Each row is a point on a tangle of strands that fork, close into loops and nearly touch. The rows are in no order.
In the rows, zero is written as 100.
Two points are linked if the straight distance between their rows is under 83.3. Some points are linked to none.
z545:  75 138  90 115 102 118  80 112  70  82  97 107 103  30 111  70 107 101  98  67  81  73
z244: 124 110 109  71  99 108 116 111 162  76 118 108  30  71  52  75  52 119 117  68  89 112
z918: 148 124  91 104  46  75  61  89 116  95  81  94  93 135 123  70 128  60  87 118  97 115
z521:  90 113  91 129 100  78  91  98  85  93  93 104 139  83 123 109 149 128 122 109  93  94
z107: 117  87 120 123  78  88 157 130 120  75  81 110  42 104  82 113  80 129 166 149 110 117
z243: 131 134  70  93  69 105  48  88 100  88 108  88 172  85 127  73  81  83 113  31  93 102
z158:  66 121 109  57 109 114  80  91  71 113 110  93  92  78 122 105 108  75  24  74  72  79
z269: 122  81 126  51 115  68 129  94 144 110 115  97  42 126  76 134 124 120  70 135 105 124
z367:  55  92 100 117 150 117 107 106  67 127  75  97  67  73  84  86 107  76  74 127  80  77
z947: 140  67 119 100  79 102  75  75 107  99  89  84 128 184 119 119  59  56  89 107 103 129
z893:  61  77 120 161 106  98 130 112  38  89  75  96 100  80 121 136 110  97 133 153  91 105
z298: 109  63 109 108 143  69 100  70 118 106 133  86 151 122  84 149 120 126 120 101 109 136
z443: 143 124  81  59  61  92  86 113 148 103 113 121 105 116  89  63  86 122 122  59 136  95
z693:  89 103  79 121 149  89 112 102 121 156  80 117 102  94  67  71 143 130 105 119 109  76
z437:  89 125  66 160 109 109  90 110  84 120  48 114 106  87  97  38 129  81  96 115  89  65
z741:  61 107 120  84  93 126  88  86  53  88 107  76  80  81 134 124  93  51  25  95  55  99
z276: 101 117 109  98  53  80 107 106  79  75 113  76  42  70 126 115 152  67  56 146  74 129
z933: 118 131  80 154  53  98  63 101  89  67  69  95 105 108 128  61 109  63 116 114  81 100
z950: 102  75 104 117 124  87  94  88 108  94 119  99 133 111  90 128 106 124 135 102 106 120
z880: 106 140 110  76  57  83  90 111  97  75 117 113  69  49 114  90 132 120  97  90 100 103
z843: 107  72 109  90 107  97  81  74  89  92 130  89 173 126 123 144  82 105 107  61 113 124
z512:  75  68 105 134 139 128  81  86  79  87  96  95 110  89  95 115  70  79 116  99  80 103
z369:  82  72 141 106 106  83 142 112  78  87 113 108  92  84 104 154 105 147 141 129 120 115
z633: 137  88  98  72  87  90  72  68 106 107 135  80 189 132 116 128  82  98 112  48 117 131
z999:  98  75 115 116 108  86 127 106 100  91 105 110 104 106  92 130 105 143 147 127 119 109
z301:  80 118 120  61  68  84 119 108  73  96 115  92  51  68 126 123 146  93  48 128  91 100
z99:  96 148  70 106 100 109  75 108  94  87 119 108 125  28  94  56 110 112 113  33  99  82
z292: 159 116  89  65  57  85  86 109 157 104  94 114  88 147  91  63  88 101 109  88 128 105
z818:  91  73  82 103 139 120  85  76  87 100 120  90 169  97 101 125  74  95 120  57 106 107
z124:  64  60  94 116 140 138 130 117  71 109  73 113 112 108 100 110  64 106 121 108 115  66
z333: 105 117 107 115  55  69 102 100  72  72 102  72  90 102 148 130 159  77  59 149  76 119
z202: 118 106  92  45 120  96 109 105 155 130 120 109  90 114  67  83  81 117  83  66 116  91
z488: 122  98 112 103  86  92 141 124 138  77  95 111  37  85  68  93  77 131 151 120 101 111
z132: 123 115  88  71  74 116  93 110 137  88 126 116 102 101  86  76  54 120 133  52 124  99
z982:  96  70 121 128  93  91 165 129  93  99  81 102  54 116  92 127  93 113 139 168 114 113
z131:  94 118  96 126  74  69 112 108  76  92  83 106 143 100 145 119 159 145 125 128 108  88
z64:  84 100 105 145 101  97 100 104  80  93  81 100  70  79  89  92 112  85 116 141  81 103
z56: 123 104 102  94 113  90 110 105 152  89 111 107  65  88  58  85  86 129 129  95  99 111
z861:  97 141  77 162  54 108  80 118  71  66  62 101 101  79 133  59 111  77 117 116  75  84
z284:  98 108  60 115 158  96  99  91 121 147 103 102 135  79  61  70 130 120 109  81 112  86
z499:  64  75 116  86 127 144 130 114  90 107  93  97  35  98  77 101  40  76  74 108  85  85
z127:  92  81  99  57 158  81 127  97 135 149 122  99 111 115  67 120 124 144  86  98 118  92
z549:  51  56 108 103 131 131 127 110  51 109  84 109 135 119 126 135  79 106  94 105 125  70
z625:  65  93 103  98 157 117 134 124  96 134  91 111  66  55  63  88  91 136 116 101 102  73
z163:  79  75 104 114 139 139 120 111 109  96  79 100  50  94  65  84  34  85 108 102  79  84
z342:  74  80  88 117 120 136  99 108  78  96  89 114 120  92 100  96  65 105 130  85 106  75
z695: 103  61 114 120  99 119  77  76  74  88  86  86 142 162 134 126  55  52  84 100  98 115
z494: 111  99 102 102 119 120  64  80 124  92 118  97  85  79  68  84  60  78 102  68  77 118
z809:  96 153  99 113  49  89  99 122  77  68  92 115  81  39 124  78 128 122 122  97  96  89
z128:  92 107 101  75  94 112  75  89  92 111  97  99 100 112 110  91  96  66  56  89  87  90
z912:  99  55 115 127  90 101 154 120  99  94  82  91  67 159  99 122  79  90 107 164 118 113
z355:  47 111 104 116 130 123  96 107  45 103  82  88  77  48 111  96 109  71  62 113  63  75
z29: 120  98 112  98  95 109  75  85 130  89 104  97  62 110  76  86  65  70  94  99  79 120
z160: 130  75 142  59  91  74 120  86 134  80 131 102  51 118  90 152 112 120  90 124 107 148
z191: 104  89 139  79  72 119  92  84 106  59 133 102  56  82  96 132  56 100 104  83  88 134
z427:  58  83 105  86 126 128 116 110  75 125  90  96  56  98  86  97  82  71  58 120  92  75
z936:  94  99 128  87  93 111  79  75 103  66 147  99  74  48  90 125  77 109 111  68  78 132
z835: 103 124  84  83  65  76 119 119 104 133  80 124 101 124 118  77 158 125  88 128 134  70
z937: 125 120  85 139  62  88  67  96 105  91  74  90  78 117 109  55 123  45  87 133  83 108
z434: 118 131  86 123  90  88  48  83  87  77  94  79 156  95 139 104 118  82  89  82  58 106
z71: 121  74 140  77  82 105 105  81 126  59 135  99  74 109  91 142  55 118 117  82 103 144
z430:  52 107  97 120 146 128 121 127  62 128  80 115  76  27  84  78  95 117 119  95  96  64
z703: 108 106 103  27  88 110 106 109 130 123 117 117  88 125  92  91  75 112  72  68 129  82
z317:  82  90  90  94 146 130 128 121 117 114  91 109  66  81  58  75  54 116 111  85  97  73
z951:  68  77 140 128  98  86 144 116  46  87 100  99  91  79 123 153 110 120 131 143 110 118
z613: 117  88 111  60 132  68 122  97 151 128 113 101  74 122  63 113 126 135  86 120 109 110
z109: 142 101  74  91  94  70  74  83 134 129 107  97 166 137  95  90 119 110 126  82 121 111
z792:  81 120  98  67  42  87 137 129  67 109  99  95  72 101 143 106 157  95  51 138 114  84
z992:  90  89  49 122 163 117  86  67  93 109 119  78 181  70  80 108 100  94 134  54 104 109
z891: 126  68 141  84  98  76 119  89 124  66 134 102  84 111  92 157  97 140 125 114 112 147
z144: 100  80 109 131  81  99  81  84  62  76  83  77 154 155 158 134  97  62  81 116  93 113
z463: 110  99  96  93  51 111  88 106  90  86  86 105 107 149 128  91  84  78  97 107 114  91
z879:  90 134  76 156 122  87  81 101  86 111  71 109 113  56  99  60 155 107 104 108  78  79
z174: 114 114  80  94  66  82  92 106 110 120  81 120 135 142 121  80 134 115 109 110 128  81
z648: 105 112  89 106 118  88  89 100 124 130  85 113  88 105  72  63 123  98  89 113 104  86
z281:  95 107 114  98 108 122  63  75 107  73 143  94  78  34  76  99  67  91 102  50  69 129
z781: 114 162  86  83  70  92  64 105 101  78 126 105 123  42 115  68 120 113  90  34  95  92
z540: 105  60 123 101 107 100 133 101 117  95  94  91  72 162  91 124  70  88  89 140 107 114
z303: 117 149  98  65  56  79  74 101 106  69 134 109 108  53 120  93 130 125  99  56 103 105
z604:  99 104 114 130  64  83  90  92  62  57  96  73 127 122 158 136 127  80  82 129  81 117
z2:  55 125  93 109 122 126  96 116  53 104  87 106  83  31 106  76 101  94  83  82  80  63
z791:  71  78 112 158 121 106  99  98  56  82  81  95  97  76 107 117  97  88 127 133  75 101
z54:  69  89 112 115  85 123  91  91  47  76  97  70 100 108 142 128  89  46  46 114  67 103
z171: 105  80  86  64 151  78 110  82 126 153 126  92 158 133  75 125 129 130  92  85 124 103
z971: 103 125  68 143 132 111  69 103 104 137  55 113 111  92  83  29 123  67  78  90  94  65
z219: 113  79  82  88 140  73  99  67 118 126 140  80 185 120  82 139 124 121 118  77 123 125
z306: 111 119  73 110 128  99  71  97 121 140  75 109 105 107  75  49 115  74  75  89  99  81
z608: 137  65 113  86 100 106  91  85 132 111  87  89 115 183  97 110  44  68  88  98 100 117
z924: 131 120  65 110  88  72  83  95 130 128  87 115 155 125 100  65 139 123 125  92 127  89
z318: 103  93 105 127 103 108  96 100 112  92  87  96  46 105  70  81  86  65  97 134  80 112
z630:  95 124  87  76  54  84 124 122  93 126  85 112  71 114 119  77 155 102  59 135 123  75
z578: 109  62 109  96 126  97 110  93 127 116  84  90  96 171  83 112  76  80  79 128  98 105
z418: 101  88 103  42  94 132 109 111 123 119 100 110  84 147  93  91  40  86  65  73 115  76
z206:  84  94 112  86 120  73 145 113  99 143  98 115  90  93  89 120 151 162 110 139 125  88
z366:  82 124  73 132 124  86  95  98  82 117  85 105 148  65 115  85 158 129 110 100  91  79
z120:  70  73 125  75  82 131 120 107  69  86 109 106  84 123 118 130  55  86  80  98 116  92
z454: 150 104  84  71  85  69  71  73 121 118 128  80 188 128 110 111 113 110 117  61 122 126
z339: 159 115  89  95  61  84  70  98 143 108  83 107  90 152  93  57  94  73 102 106 112 109
z617:  90  73 121  43  79 141 128 110 105  94 110 108  81 149 104 120  30  97  75  78 122  88
z623:  80  82 121  78 107 110  98  89  82  98 113  99  99 112 107 130  90  93  77 101  98 101
z500:  88 158  89 127  44  99 100 131  60  58  80 101  92  52 144  84 125 103 105 108  81  83
z687:  99 111  40 117 155 106  92  75 103 130 113  87 173  70  68  79 117 100 126  54 114  95
z332: 136 119  92  70  85 114 102 108 165  81 122 110  69  85  57  62  41 118 126  40 106 107

A piece is two or more points that can be reached from each other along the links. Count, over all rows, the pieces, the separate loops (a circle has one, a figure eight two, a Y none), the forks (points with three links) and the tips (points with one).
pieces | 3
loops | 2
forks | 2
tips | 4

A tip is a point with one link. Name the tips that can be reached along the links from each point below, in the order of the rows.
z648 | z131
z418 | z202, z54
z318 | z549

A fork is a point with three links, a tip a point with one. Leave the first point through the second and follow the links. Name the first fork or tip that comes.
z292; z339 | z2
z171; z127 | z791
z202; z703 | z54
z818; z992 | z131
z128; z623 | z202

Name the points in between on the shortest way along the links from the first point to the second, in order.
z109; z437 | z454, z633, z843, z818, z992, z687, z284, z693, z648, z306, z971
z124; z219 | z342, z512, z791, z893, z951, z369, z999, z950, z298
z792; z912 | z301, z276, z333, z604, z144, z695, z947, z608, z578, z540
z430; z443 | z2, z545, z99, z781, z303, z880, z809, z500, z861, z933, z937, z918, z339, z292
